Each row is a point on a landscape with many valleys, with its height.
From any point a ball rolls to the lowest of the 2 points nearest to it. It stops when none of these is lower. Distance is the straight distance between rows; heights are no part of it.
q_833: -13 -29  21  28 -34 -53   7  18  10 -44 -17  -3 -19 -23   1 -52  13   9  -3 -91  15  17   2  -6 -20  18 -24   6   2  50  48  14  52   7   2 -16 -41   0  -4 -86 -56 -35  -9   6  20  35 -45 -26  33   2 -22  10   8  (h 3.61)
q_330: -28  93  -9  17 -14   8 -41 -27 -53 -31  15  -3  -2   0 -14 -22   0  14  40  26   6  -4  -4  62  64 -25   9  73 -33 -28  17 -21  17 -18 -20 -28 -16  18   0  23  66 -11  53 -56  45   7   6  90  46  42  42 -58  12  (h 1.89)
q_85:  14 -22 -16 -14 -44 -43  12  -9  46   6  53 -52  29 -30  60 -15  34  25  -6  18 -14  13  73  17  71  33 -39   6  -5 -13 -42 -14  11 -20 -29 -26 -93 -34 -50 -66   4  57 -43 -56  -7  51  73  -1  27  32 -14 -47 -20  (h 2.68)
q_712: -23 -26   0  97 -47  26 -74  48  66 -36  10 -11  34 -52   6 -56  23  54  41 -38  -6 -22  26  10   3  33 -61  23  40  25   8  34  35  21  11   9 -53 -47  39 -32 -34  23  11 -14 -29  10   2 -55  14 -22 -37 -16 -15  (h 1.27)
q_351:  -21  -22    6   35   28   -5   25   15   -4    5  -75  -15   29  -23  -25  -21   -1    2   -6 -103  -12   35  -34   -2  -46  -12  -12   -2  -16    4   32   45    5   26  -11   -4   22  -14   16  -36  -53   -5  -43  -18  -13   -1  -66    8  -21   19  -42   20   17  (h 6.68)
q_495:  18 -42 -12  16   0 -13  27  13  30 -73 -62 -32 -24  22 -60 -16 -20  28  -8 -77   4 -32 -21 -49 -41  10 -16 -82 -19  26   8  18 -27   9 -43 -17  -7  -6 -40 -33 -40 -24 -44 -13   1  24 -64 -29 -31  21   2  42  11  (h 0.54)
q_619:  -14  -10  -12   -5   15  -70   55  -35   -8   -8   12   26  -19   13  -42    0  -11  -25  -45  -83    0   39  -32  -57  -69   87   22  -26   -9   49   21   11  -11   29   11   -2  -19   24  -35  -54  -25   -3 -102   74   16   25 -106  -27   -9   21  -18   16  -57  (h 4.21)
q_78:  33  30 -46   3  19 -59  18 -17  -3  11  86  38 -11  38  -6  17  30  13 -24  36  13  -2  57   0  -1  20   2  52  -3   2  -6  20 -37 -12 -39  -1 -21  16 -36   2  43  31 -26   1  25  43  19 -14  29  54  17 -55 -43  (h 2.91)
q_339:   21  -73   -5  -63  -41  -39   31   36   28   52   45    9  -10   30   18   47    7  -24  -71   53  -28    9  -34  -34  -30   50   19  -55   17   57  -13    2    3   18   57   49  -25   17  -40  -31    8  -22  -51  108   -9   10    0 -104   -4  -20  -12   42  -35  (h 4.98)
q_758: -49 -21  16 -33  -6  39 -30 -18 -18 -57   5   0 -15 -49  33 -50  18 -54  -9  -9  46  23  56 -36  36  16  22  12 -32 -24 -12 -35 -42 -64 -35 -36 -13   9  57 -34   5  12   1  -8   0  23   6  17  47  74  -3 -11 -24  (h 1.39)
q_303:   8  -9   7  14 -29 -61  38  30  10 -15  44  10 -31  39 -36  21   9   6 -21 -16   6 -12   7 -13 -38  45 -22   4  14  47   8  11  27  28  28  27  -2  28 -50 -53  -9 -17  -9  39  17  24 -32 -51  18  10  12   5  -9  (h 2.30)
q_464: -48  54 -22   5 -26  32 -24  -6 -18 -24 -32 -44  34 -44 -27 -48  -9  18  58  16   9  18   2  44  75 -26   4  43 -22 -48  -8 -18  11  -4 -32 -48 -31 -22  14  38  20  15  24 -68  -3  11  43 112  32  18  11 -54  19  (h 1.51)
q_131: -46  25 -17  54  28 -23  -1  13 -33 -11   4  33  -6 -10 -64   9 -25  19  -2 -77  -4  10 -34 -12 -75  -5  -5  31  20  32  -5  50 -44  51  25  32   5  10  20 -20 -14  27   1  23  -3  20 -97 -15   7   0 -31   7 -34  (h 6.41)
q_57: -23  25 -19  18 -20   4 -24   9 -22   1 -23 -26  31 -39   6 -28   4  26  49   9 -24   4  -9  41  61 -43 -24  28   6 -25 -17  -2  30  13  -3  -9   1 -32  22  24 -11   6  28 -68 -29  -3  55  40  37 -25 -19 -27  20  (h 1.15)
q_138: -48 -31  40   8  33  22   8  -8 -40  19 -39  19   9 -82  43 -12   9 -81 -46 -67  34  80  -5 -25 -51  28  31  24 -28   7  29 -14 -12 -27  15 -11   5  26  40 -46 -36   2  -8  37  17  -5 -36  11  25  39 -33  15  -6  (h 6.81)
q_394: -26 -16   3  99 -22  -3 -77  56  25  -9  30  49  29 -46 -16 -48  45  56  33 -43  -3 -22  34  -5 -60  43 -42  51  76  45   3  32  11  69  50  27 -38 -31  41 -16 -47  30  17  44 -17   9   8 -78  29 -26 -14 -12 -36  (h 0.71)
q_192: -21  54 -39  36   0 -14   7   0 -56  49 -23 -46  40 -41 -17  21  -5  55  16  -8 -50  13 -59  55  29 -91  -6  42  -8 -29  22   4  23  15  12   3  33 -22  16  25 -13  -2  18 -65  12  -3  22  48  -9 -56 -25 -12  36  (h 1.50)
q_487:  42 -47   3  -2   4   7  28   2  50 -40 -40  -3 -19  35 -27 -17  -6  22  18 -14 -14 -20  19 -39 -20  49 -29 -82  11  -6 -28   8 -39   1 -54  -7  -4 -22 -37 -22 -24  12 -36 -39  -3  28 -34 -25 -42  54  21  34  -1  (h 1.12)
q_858: -15  -6 -26  -9 -44  -1 -18   4  42  -1  17 -59  21 -29  34 -17  19  11  32  35 -16 -26  59  25 100  22 -59  -5   4 -27 -31  19  52 -12 -25 -21 -80 -50 -25  -8   7  57   5 -87 -61   8  82  30  39 -13  -3 -60   8  (h 2.34)
q_963:  -5  22 -40  57 -35  18 -61  37  25   5  43 -10  17 -38 -27 -16   3  70  70  17 -40 -30  11  50  39  13 -69  42  40  -1 -28  38  17  44  19  30 -20 -51  -2  36  -9  51  35 -63 -65 -19  39 -25   7 -24 -11 -31  39  (h 1.62)
q_251:  -4  -7 -40 -26   4 -58  27 -38 -15  36  62   4 -38 -24  -7  34 -30 -37 -87 -38 -22  41 -27 -88 -35 -23  59 -73 -14  14  -2 -25 -73 -37  40  15   2  27  -5  -4  33   4 -86  76  41  19 -51 -32 -36 -48  -2  44 -61  (h 4.69)
q_763:   3  27  17 -27  57  26  -2 -26  -8  86 -23  36  32   9  17  32 -34 -52  12  29 -30  55 -42  25 -19  -1  42  28  -5 -18   7  12  17   6   8  19  54  25   6  49 -14  19  14   9 -65 -63  -6  17  16   1 -50   2  11  (h 1.05)
q_439:  22 -31 -16  24  13  23 -37  17  46  15 -17 -17  53  -4   1  15  -1  39  44  15 -71 -55 -15  45  36 -12 -60 -34  39  16   2  57  42  54  37  80  28 -52   0  14 -21  34   2 -42 -67 -59  39 -28 -31 -59 -32  10  45  (h 2.35)
q_458:  60 -91  12 -42   2   7  38  34  51  28  15  25 -32  17  37  27   2 -30 -37  52   2 -22  31 -35 -41  81  -3 -52  27  42 -26  11 -28  35  17  18 -18  -3 -21 -11  -9   8 -41  77 -17   7  27 -98   2  10   7  32 -34  (h 5.21)
q_103:  22  18 -35  17  17 -25  -9  14   4  62  69 -11  28  16 -15  43   8  57  24  74 -50  -1  27  40  51 -13  -5  56  31  -9 -34  23 -38  35  -6  20 -12 -26 -38  68  26  44   5 -46 -27   9  59 -38 -15 -14   2 -44   5  (h 3.38)
q_263:  -33   26    5   63   12  -32   25   -9  -23  -13  -13   19   14  -24  -54   -6  -11   -6  -19  -95   -7   49  -40    3  -53    2  -16   51   -4   10   31   49   27   38    3   -3   11   18   -7  -44  -24    8  -13   -2   33   22 -101   25   21   41  -37    2   -4  (h 6.55)
q_934:  31  27 -17  -2 -16 -21  20 -21 -19 -23  21 -26   2  50 -31  29 -32  62  36  69 -12 -62 -18  21  15 -56  -3   7  -2  18 -28 -11  12  33  34   8  30 -17 -56  67  54 -22  21  11  26 -21  19  34 -58 -49  79  -6  28  (h 3.88)
q_186:  47 -37 -27   0 -27 -68  61  -6  23  23  76 -21  23 -10  32   6  60  10 -43  30   2  18  56  35  30  68 -28  50 -15  -6 -12  26   4  21 -19   9 -73 -16 -65 -70   7  46 -61  -5   9  57  67 -39  37  73   9 -36 -41  (h 2.96)
q_75: -17 -14  33  -5 -28   0   0  15  13 -50 -23  -3 -27   8  -7 -45   3 -13  12 -49  47   5   9  13  17  19 -32   4 -29   6  11 -14  46  -1 -17 -30  11   3  -6 -63 -20 -28  32 -20  13   7 -23  30  27  43  16  -8  22  (h 3.31)
q_199: -28 -66  -5  -2 -35   8 -17  29   1 -75 -64 -57 -30 -28 -19 -63  36   0 -33 -31  45   0  -8 -26  14 -41   4 -40 -28 -14  35 -39   6 -53   5 -39  -6  -6  48 -38 -28 -56   7 -21  34  11  17  -2 -17 -21  17  47  11  (h 2.65)
q_670:  -5  40   1   2  24  62 -39  -7 -20 -35  -3  31 -17   3 -29 -14 -10   4  33  50  27 -20  27   7  -4 -18  36  26  19 -28 -34 -27 -68  -2 -29 -32  -9  20  14  81  30  26  41 -20  10  -7   3   3 -32  -6  22   2  15  (h 5.55)
q_211: -23  31 -11  13  59  19  34  -4 -58  43 -25  -1  15 -32 -16   3   7 -35 -44 -23 -17  61 -21  10  -6 -46  31  42 -15 -34  18   9 -22 -17 -19  -9  16   7  33  16 -22  -2  -6 -49   9  14 -18  35   3  24 -36  -5   6  (h 0.31)
q_573:  -9  34  -4  10 -48 -82  -1  -1 -38 -32  95   1 -47  10   4  22  31  34 -27 -10  32  -6  -8 -10   7 -38  11  -4   8  38  21 -41  14  -9  32  19 -24  27 -19 -57  62 -54   0  34  81  41   5 -42  24 -15  29 -16 -13  (h 2.81)
q_46:  14  13  19  15  -7  21 -12   0  49 -10 -21 -21  27  -1 -10  -6 -14  22  58  -5 -10 -35  -1  61  51   2 -61   2   3  -7   6  16  78  21  -8   4  21 -23 -12 -21 -22   5  33 -54 -37 -50  27  40   6  -6 -14  -5  44  (h 1.56)
q_2:  42 -27 -36 -19 -17 -44  37  -5  15 -39 -16 -44 -26  42 -42  19 -15  55  -9 -19 -12 -33 -38 -25  -6 -36  -9 -86 -12  11 -17   3 -19  21 -25 -11 -13 -18 -81 -15  -9 -33 -36  -5  -5  24 -45 -40 -60 -53  27  26  16  (h 1.17)
q_901: -18  29  31  -4  35  46  10   5 -23  29 -24   8  17   0  15   3  -8 -29  12   0  -1  19 -17  37  -6 -20  22  40 -30 -21  17  -8   7 -10  -9 -15  33  27  16  10  -6  -8  36 -32 -15 -25  11  43   4   8 -10 -18  22  (h 0.68)
q_468:  50 -25 -12   4 -10 -84  57  23  20  21  63   3  -2  33 -19  48  27   7 -17  11   7  14   8  20 -30  80 -36  53  -5  27  21  43  28  36 -10  18 -26   1 -61 -65  10  18 -44  35   5  42  19 -52  38  66  17 -39 -19  (h 2.64)
q_366:  22 -14 -15 -57  23 -41  39 -19  -9   5  24  -1 -47  36  -3  37 -25 -38 -53 -18  19  10 -24 -56 -28 -18  38 -78  -7  10 -17 -15 -39 -57  -5  -3  20  14 -20  -4  19 -30 -27  32  31  16 -53  -6 -39 -21  17  33 -15  (h 4.91)
q_936:  58  27  17 -65  -2 -53  50 -58  -6  45   2 -32  27  68  52  56  -4  -4 -18  32  -3  -2 -31   6  44 -10  12   4 -42  -8   3   0  68 -41 -24 -16  41   9 -59 -16  30 -35 -26  -3  31 -12  32  67 -11  44  52 -28  15  (h 4.65)
q_242: -25 -15  40 -81  -2  38 -15 -12 -17  37 -23  -8   9  10  63  12 -24 -93 -18  42  20  40 -22  20  -7 -33  29   7 -30 -19   4 -43  39 -69  33   0  78  43  29  16  28 -51  50  29  14 -50  36  38  34 -18   7  19  14  (h 3.89)
q_630: -16  -4  23  72  -1  43 -66  30   4   5   1  44  22 -50  13 -36   5  29  22 -11 -16 -19  16   9 -67  24   4  28  51  16   4  12 -31  54  44  41 -23  -1  77  32 -21  16  22  25 -42  14   6 -67  24 -29 -34   5  -7  (h 0.14)
q_380: -40  28  16  27  36 -25  22 -23 -43   0  13  45   2 -22  -4  18  -1 -56 -47 -72  -1  68 -33 -10 -52  13  26  65  -9   6  43  19  18  -3  24  11  15  53  26 -46 -11   9  -3  40  10  10 -66  20  36  28 -41  -2 -26  (h 6.67)
q_88: -26 -16 -25  31   9  33 -40  27 -23 -45  -8  -2 -21 -43 -11 -36  17   5 -11 -26  30 -14  30 -13   6 -47  34   9  17 -34  -9 -38 -78 -26 -26 -24 -25 -10  81  14  -2   2  -2 -22  12  32   1  -3  -1   1 -23  12 -11  (h 1.77)
q_290:  21 -19  27 -82  -4 -10  24 -11 -14  84   3  22 -19  20  63  63 -13 -73 -41  39  -4  36 -38 -26  -8   0  27   0 -22  13  -9 -11  45 -59  44  16  60  47 -17  -1  25 -27   4  61   1 -42  16  14   9 -15  -5  14   8  (h 4.12)
q_71:  25  21 -27  21  15 -19  11  -2 -14  60  45  16  21 -10  16   5  25  22 -12  36 -23  19  45   7  32  -6   7  50  20 -13 -24  14 -53  11 -26  -1 -33 -17   6  24   7  42 -19 -34 -22  34  38 -21  20  21  -2 -45 -13  (h 3.17)
q_824: -48  11   2  33 -59 -32 -20  27 -10  -7  97  25 -15 -14   8   7  42  24  -7   5  37  -9  29   7 -12 -20   6  37  27  41  -6 -23  -4  15  40  13 -24  31  23 -46  24 -32  38  23  22  23  26 -60  50 -30  16  -7 -27  (h 2.52)
q_752:  48 -24  31  -5  27  15  53  -5  68  -1 -45  10  16  37  18   3   3  -5   7 -30 -14   0   3 -22  -7  77 -47 -38 -10  -6  -8  38  21  12 -49 -12  -3 -16 -33 -23 -49  33 -27 -23 -42  -1 -25   3 -12  94  -3  -1   4  (h 1.63)
q_305:  16  28  22 -40   4  38   5 -53   6  13 -49 -30  33  25  36   7 -29   0  34  60  19 -22  -1  11  72 -43   6 -16 -36 -19   9 -25  48 -19  -4 -36  45 -20 -14  43  17 -20  10  -2  -3 -59  61  97 -18  -5  38  -2   6  (h 3.06)
q_921: -12 -40  13  26  -2  55 -40  33  -8  17 -23  -2  15 -45  27 -26   0   4  -3 -11 -23  -3  -4 -16 -46 -31  23 -15  46  -3   0   4 -35  19  34  35   2   3  97  20 -37  20  15  33 -37  -2  -8 -78  -8 -84 -35  35   3  (h 0.63)
q_835:  -23  -10  -35    8   17  -92   36  -26  -17   24   70   32  -15    3  -32   16  -21  -25  -80  -51  -22   41   -8  -79  -44   43   45  -26    0   49   -5  -10  -61    7   28    1  -35   41   12  -22    8    7 -104   76   14   11  -55  -43  -11  -15  -18   24  -73  (h 4.46)
q_29:  38  73   3 -32   3 -44  44 -62 -46  15  13 -15  -3  77 -30  68 -35  -5  -5  33  10   3 -63  25  12 -35   3  18 -30  14  11  14  58 -19 -12   9  67  42 -64  12  45 -35 -18   8  61 -31 -37  89 -14  48  45 -36 -15  (h 4.40)
q_850:  23  60 -27 -33  42  45  -7 -31 -21 -15  11  22 -24  11 -21  -6 -16  -5  -2  76  27 -15  38  -5  -5 -58  75 -12 -13 -44 -19 -45 -73 -25 -17 -42   6  15  -5 107  55 -17  31   1  68  -4  15  30 -46 -15  55 -15  -7  (h 5.36)
q_710:  -64  -16    0   17  -31   31  -47   18  -23 -106  -18  -15  -36  -47  -48  -45   31   22  -21  -50   52   -4   31   -9    5  -71   11   -2    5  -11   15  -41  -28  -19   -6  -29  -12   17   55  -10   10  -42   18  -36   62   29    6    7   -9  -16    6   36   15  (h 2.22)
q_532: -11  -2   4  80 -22  41 -67  45  38  -1 -11  11  23  -9 -11 -46  -1  44  53 -11 -40 -25  20  27 -14  25 -77  32  40  10  19  53  35  60  16  45 -22 -54  35  -2 -35  25  64 -27 -55 -39   4 -25  15 -27 -31 -14  27  (h 1.70)
q_431:  -7  10  13 -31 -53 -61  -6  -5 -42 -21  29 -27 -40  48  34  31   9  -1 -42   7  38   0 -35  -2  18 -26  26 -29 -17  34   5 -44  37 -29  21   8  13  31 -40 -36  44 -70  21  24  88  26 -12  20  -5 -20  22 -11  19  (h 3.10)
q_689: -28  -5  66 -50 -15  60 -53   6  13 -18 -11  -6  13   9  37 -26 -23 -61  41  47  28 -15   5  31  21   5   4   4 -29 -28  -1 -35  42 -25  25 -12  50  24  38  29  12 -27  87  18 -13 -49  42  31  38 -14  26   6  23  (h 3.63)
q_829: -10 -17 -11 -25 -38 -74  21   7 -12  18   4 -31  -4   2  25  25 -17  -7 -62 -17 -28  35 -64 -21  -2  20   8 -36 -16  60  31 -11  58 -16  36  25 -26  25 -43 -86 -14 -33 -42  70   1   4 -46 -18  -3 -36 -22  44 -15  (h 4.56)
q_778:   1  30 -51  36  29   2 -18  18 -20  56 -54 -42  47 -45 -32  14  -3  57  14 -16 -67  10 -61  14  -5 -86   2  -6  30 -29  -9  31  -5  24  23  28  20 -10  42  34 -48   9   6 -49 -29  -4   9  -4 -29 -71 -43  27  11  (h 1.80)
q_894: -33 -32  14  13  26  21  18   5  19   3 -73 -19  19 -37  18 -38  12 -20  -4 -63  11  18  24 -19  -4  27 -19  14 -10 -33  14  -1  -9 -13 -32 -23 -10 -26  29 -33 -57  17 -37 -31 -26   9 -32   9  -4  35 -43  21  20  (h 6.80)
q_482:  23  14  25 -45  48  61  45 -58  31  20 -77  -9  16  54  35  36 -42 -41  34  38   8  -2 -29   7  16  -4  -9 -29 -19 -10   1  -1  67  -3 -29 -22  78 -20 -28  38 -31 -25   2  -1  -9 -93  23  95 -29  32  19  29   5  (h 2.74)
q_711:  56 -51  -3 -61  11 -24  69   6  19  19   9  18 -28  51  33  27  -1 -29 -48  34  14  -3  17 -58 -21  46  19 -68   7   3 -20  -8 -30 -27 -23  -9  -5  10 -38  -4  -4 -16 -37  36  -2  14  -4 -41 -27  25  21  13 -25  (h 5.11)
q_195: -12 -43  24 -51 -37  10 -12   7  14 -62 -45 -40  -8   6   0 -46  -3 -17  -2  -2  41 -19   6 -11  47  -3 -15 -59 -32  -9   4 -27  43 -47 -30 -38  -9  -5   2 -29 -15 -41  34 -33  18 -11  19  33   8  -9  29  22  30  (h 3.00)
q_512: -64  19   5   2   5  25 -29  -8 -26  -5   4   2  15 -67  24 -53  10 -37  15 -25  11  37  43   7  27 -10  22  59 -27 -36  17 -25  -3 -36 -29 -42 -18  -1  59  -1  -6  18   9 -24 -28  17  10  32  69  44 -26 -36  -8  (h 1.03)
q_222:  -27  -30   -1   27   28   90  -38   37  -24   -5  -17   32  -29   -8  -49  -14  -21  -30   -9  -31    5    5  -34   -4 -117  -19   14  -20   18   16    3  -21  -81   14   45   53   48   21   75   35   25   24   26   49    1    0  -68  -47  -32  -54  -29   64   -3  (h 6.09)
q_459:  47 -25  41 -53  47  41  39 -12  69  26 -45  26  -1  62  38  37  -2 -44  35  34   2 -10  29 -15  25  80 -45 -57 -12 -21   3  33  39   7 -57  -8  18 -26 -28   6 -43  22   5  -7 -57 -61  35  27 -12  63   9   8   5  (h 2.02)
q_817: -19  -7  16   4 -12 -20  13  31 -11 -32  31  19 -48  17 -55  41 -26  -8 -18 -20  34 -12 -18   6 -48  -6   4  -1   6  41   6   8  13  19  23  19  25  40   2 -21  14 -13  30  40  25 -10 -46 -24  -3 -21  18  13  12  (h 1.95)
q_831:  18  -9   7 -67 -24 -73  42  -6   5  75  22   0  -4  41  58  58  -1 -39 -63  22 -22  38 -40 -19  10  18  25 -10 -15  36  19  14  38 -52  36  12  10  33 -44 -44  13 -18 -55  74  -5   2  -7   3   6   1 -23   3 -14  (h 4.33)
q_149:   6  -1  14  12  25  71 -57  46 -27  15   1  48 -29  10 -43  -3 -17  -7  18  49  -8 -18 -11  11 -90  -4  39   7  16  11  -5 -23 -72  35  40  39  27  14  66  86  13  17  49  44 -30 -16 -10 -83 -17 -54 -23  28   9  (h 5.92)
q_133:  45  45 -15 -36  59  16  38 -59   2  54 -18   4  30  22  29  16  -8   6  -4  61 -12  12  42  -8  83 -15  21   1 -15 -57 -33  -6 -19 -25 -56 -49  -2 -26 -48  59   8  18 -23 -43 -15  -2  63  61 -21  29  23 -48 -20  (h 5.04)
q_287: -17 -33  19  -8 -18 -15 -18  18   8 -47  73  37 -46 -14  22  -9  47   1 -15  10  46 -19  62 -21 -19  26  16  14  25  28  -5 -41 -38 -12  18  -5 -24   8  30 -39  26 -15   4  35  51  32  25 -53  29  22   8  10 -29  (h 2.19)
q_638: -36 -65   0  -9  25  63 -13   3  -5  23 -93  -1   3 -67  41 -47  18 -77 -35 -78  11  47  15 -33 -39  11   2 -30 -32 -26  41 -13 -19 -32  -3 -25  -4  -5  78 -23 -62  -4 -34  20 -11  -6 -28 -17  -5  -2 -39  47  -8  (h 6.93)
q_856:  -38  -37   13   13  -22  -40   17  -10   -9  -56  -30   12  -38  -44  -21  -18    0  -19  -45 -107   16   34  -38  -46  -73   39    2  -18   -9   52   58   -7    1   13   22  -22  -32   23  -14  -84  -33  -37  -44   44   45   21  -93  -10    0    9  -34   28  -15  (h 3.90)
q_615: -39  -4 -23  79 -27  43 -77  47   9 -42   7   4  -1 -52 -15 -75   9  47  19 -37   8 -20  20  -9  -9  -5 -21  39  26 -20 -24   5 -25   2 -10  -7 -39 -21  58   7 -13  36  20 -42 -20  34  14 -11  11 -15 -31 -28   8  (h 1.25)
q_570:  48  44  19 -49  39   3  57 -77  23  48 -10  13  12  54  26  52  21 -29   6  41   3  13  16  -8  70  24  -1   5 -46 -35  11  -2  42 -36 -43 -20  29   3 -48  33  27  13  -2 -14  -4 -22  44  81  15  71  37 -49   2  (h 4.85)
q_37:   9 -35  -3 -37 -43 -37  25  20  20  34  18  -3  -4  17  12  32 -11   3 -39  -1 -32 -10 -51 -27 -14   2  21 -61  21  38 -10   4   4   0  34  29 -10   7 -39 -36  -6 -50 -14  42 -11   8 -14 -45 -27 -75 -11  49  -8  (h 4.76)
q_58:  36  53 -23   0  18 -48   4 -47  -3 -13  75  -5 -23  56 -12   9  20   4   8  49  44 -14  73   0  45  18  -4  29 -21 -31  14  -3 -20 -28 -58 -38 -12  18 -51   9  62   1 -23   7  75  50  15  58  39  88  69 -91 -15  (h 2.61)
q_34:  64   6 -18   0 -17 -19   0   9  -3   5  46   0   3  28 -17  45   4  47  20  84  -2 -75  33  29  34 -10  -6  17  35 -14 -50   4 -38  18  18  18  -2 -30 -41  82  44   7  17  -2  -1   5  68 -10 -34 -56  67 -25  14  (h 3.64)
q_254:  25  77   0  -3 -21 -22   4 -33 -62   2  34 -25  -6  42 -16  48 -39  22  13  48  -7 -33 -43  51  20 -49  18  46 -20  32  -2  -3  33  25  24  25  38  34 -35  59  64 -19  33   2  50 -34  -3  68 -14 -17  38 -21   0  (h 4.13)
q_788:  -46   12    4   67    6   24  -20   25  -23  -14   -9   24  -15    3  -78    5  -34   10    6  -54  -12    3  -44  -22 -101  -22   -3  -17   16   24    2   10  -45   57   67   36    5   15   55   29   -3   36    1   33   -3   10  -66  -73  -34  -62  -28   52  -21  (h 6.25)
q_986: -24 -50  36 -21  -3  15 -14   0   7 -53  27  35 -52 -31  35 -13  16 -74 -18 -24  46  -6  39 -57 -20  44  41  -8  -1   8  12 -40 -46 -29  -2 -31  -9  40  42 -49   2  -4   1  26  25  23 -13 -17  22  52  -6  19 -16  (h 1.81)
q_995:  25  -6  58 -41  54  68  34 -11  35 -16 -55  35 -17  67  -1  27 -28 -40  50  25  18  -8 -21   1 -28  47 -35 -35  -1 -16 -14  -3  27   9 -42 -10  50  10 -37  48 -17   7  21  -1 -17 -64 -14  44 -26  77  29  10   1  (h 2.38)
q_278:  -3  56   7   3 -15 -15   6 -60 -25 -36  27 -10  -7  40  18  13   2  50  36  42  53 -13  34  43  75 -12   0  41 -26 -38  -7 -24  26 -21 -23 -24   3   6 -52  13  51  -7  20 -20  68  15  14  77  12  45  69 -61  14  (h 2.26)
q_624: -25  47 -19  13  27  -2  -1 -29 -58  64  14  31  26 -64  28 -21  25 -17  -4  -9 -24  89   4  13  14 -16  55  69  -7 -67  39 -18 -34 -29 -14 -20 -10  23  54  -6  -1  15   9 -15 -14  37  -1  20  37  40 -56 -12 -11  (h 0.67)
q_550:  26 -11 -27  11  51  24 -16  25   9  66 -40 -12  65 -32  25  27   0  34  27  14 -74 -13 -16  20   7 -51   5 -52  25 -17 -17  61 -10  26  17  59  28 -49  22  33 -26  19  -5 -34 -61 -54  27 -22 -47 -64 -52  17  32  (h 2.06)
q_433:  -6  48   3  26  13  68 -79  37 -26 -22 -18  43 -16  -2 -35 -55 -12  24  55  57   5 -35 -15  38 -39   2  42  24  29 -15  -9 -38 -67  21   0  25   2  -6  44 101  25  22  62  -8 -10  -5   1 -30 -22 -27   8  35  39  (h 5.74)
q_174:  36 -21 -43  -4  -9  -8  22  -6   3 -24 -71 -37  22  17 -30  -1   5  50   6 -18 -25 -37 -41  12  29 -46 -22 -49  10 -14  -8   9  -2   0 -33 -11   0 -41 -22   4 -24 -38 -23 -58  -1   2   3  17 -53 -48  10  37  35  (h 1.69)
q_77:   7  23  55 -57  -1  65  -3 -24  18 -22 -34  11  15  17  24  -4 -18 -32  46  70  21 -40  25  26  30  17   3 -22 -10 -11 -32 -30  22 -22 -16 -20   5 -15  -4  58  37  -7  55  14 -23 -36  44  42  -8  10  51   7  25  (h 3.36)
q_987:  -6 -11   8  -4 -20  -3  -6  13  11 -48   1   4 -34  22 -22 -12  -5  24  -9 -10  29 -50  -6 -21 -44 -24  -3 -26  17  22 -22  -9 -33   1  13  -9  24   6  18  -7  20 -10  35   2   5   6 -16 -39 -34 -40   8  27   8  (h 1.57)
q_316:  42  68  -9 -41  64  18  18 -42 -13  27  15  23  11  28  12   1  -7  -9   5  86   5   0  30   9  48 -49  59  21 -16 -31 -31 -17 -47 -45 -42 -41  10  12 -23 107  40  12  17  -7  21  17  27  49 -12  13  49 -54 -10  (h 5.20)
q_818: -22  37 -40  25 -29  47 -65  -2  28   4   0 -49  13 -33   4   4  -5  16  83  45 -53 -33  38  32  85  23 -48  10  32 -47 -31  33  39  17  -8  13 -48 -58 -14  53  -1  63  16 -76 -78 -47  62   5  24 -34 -18 -68  21  (h 1.99)
q_885:  39 -37  30  41   4  31 -13  30  65 -11 -41 -17  27  28  -8 -13  -5  39  64 -11 -58 -65  -6  26  47  26 -91 -44  21   3  19  57  80  46  -6  59  13 -66 -33 -26 -36  17  -1 -25 -62 -80   4  -8 -13  -1 -17  25  35  (h 2.01)
q_798:  13 -41 -13  19 -27   2 -18  39  18   1 -21 -15  21 -25  22 -39  23  27 -15 -25   5 -13  -6 -12  -8 -41   2 -45  15   6   0 -10 -15   6  21   5 -19  -3  47 -19 -29 -17   9   8 -10  11   3 -46 -20 -91 -18  38   5  (h 1.08)

For each start below, name the point where the ball stops.
q_254 => q_57
q_186 => q_630
q_339 => q_495
q_573 => q_211
q_366 => q_615
q_638 => q_57
q_77 => q_495
q_149 => q_57
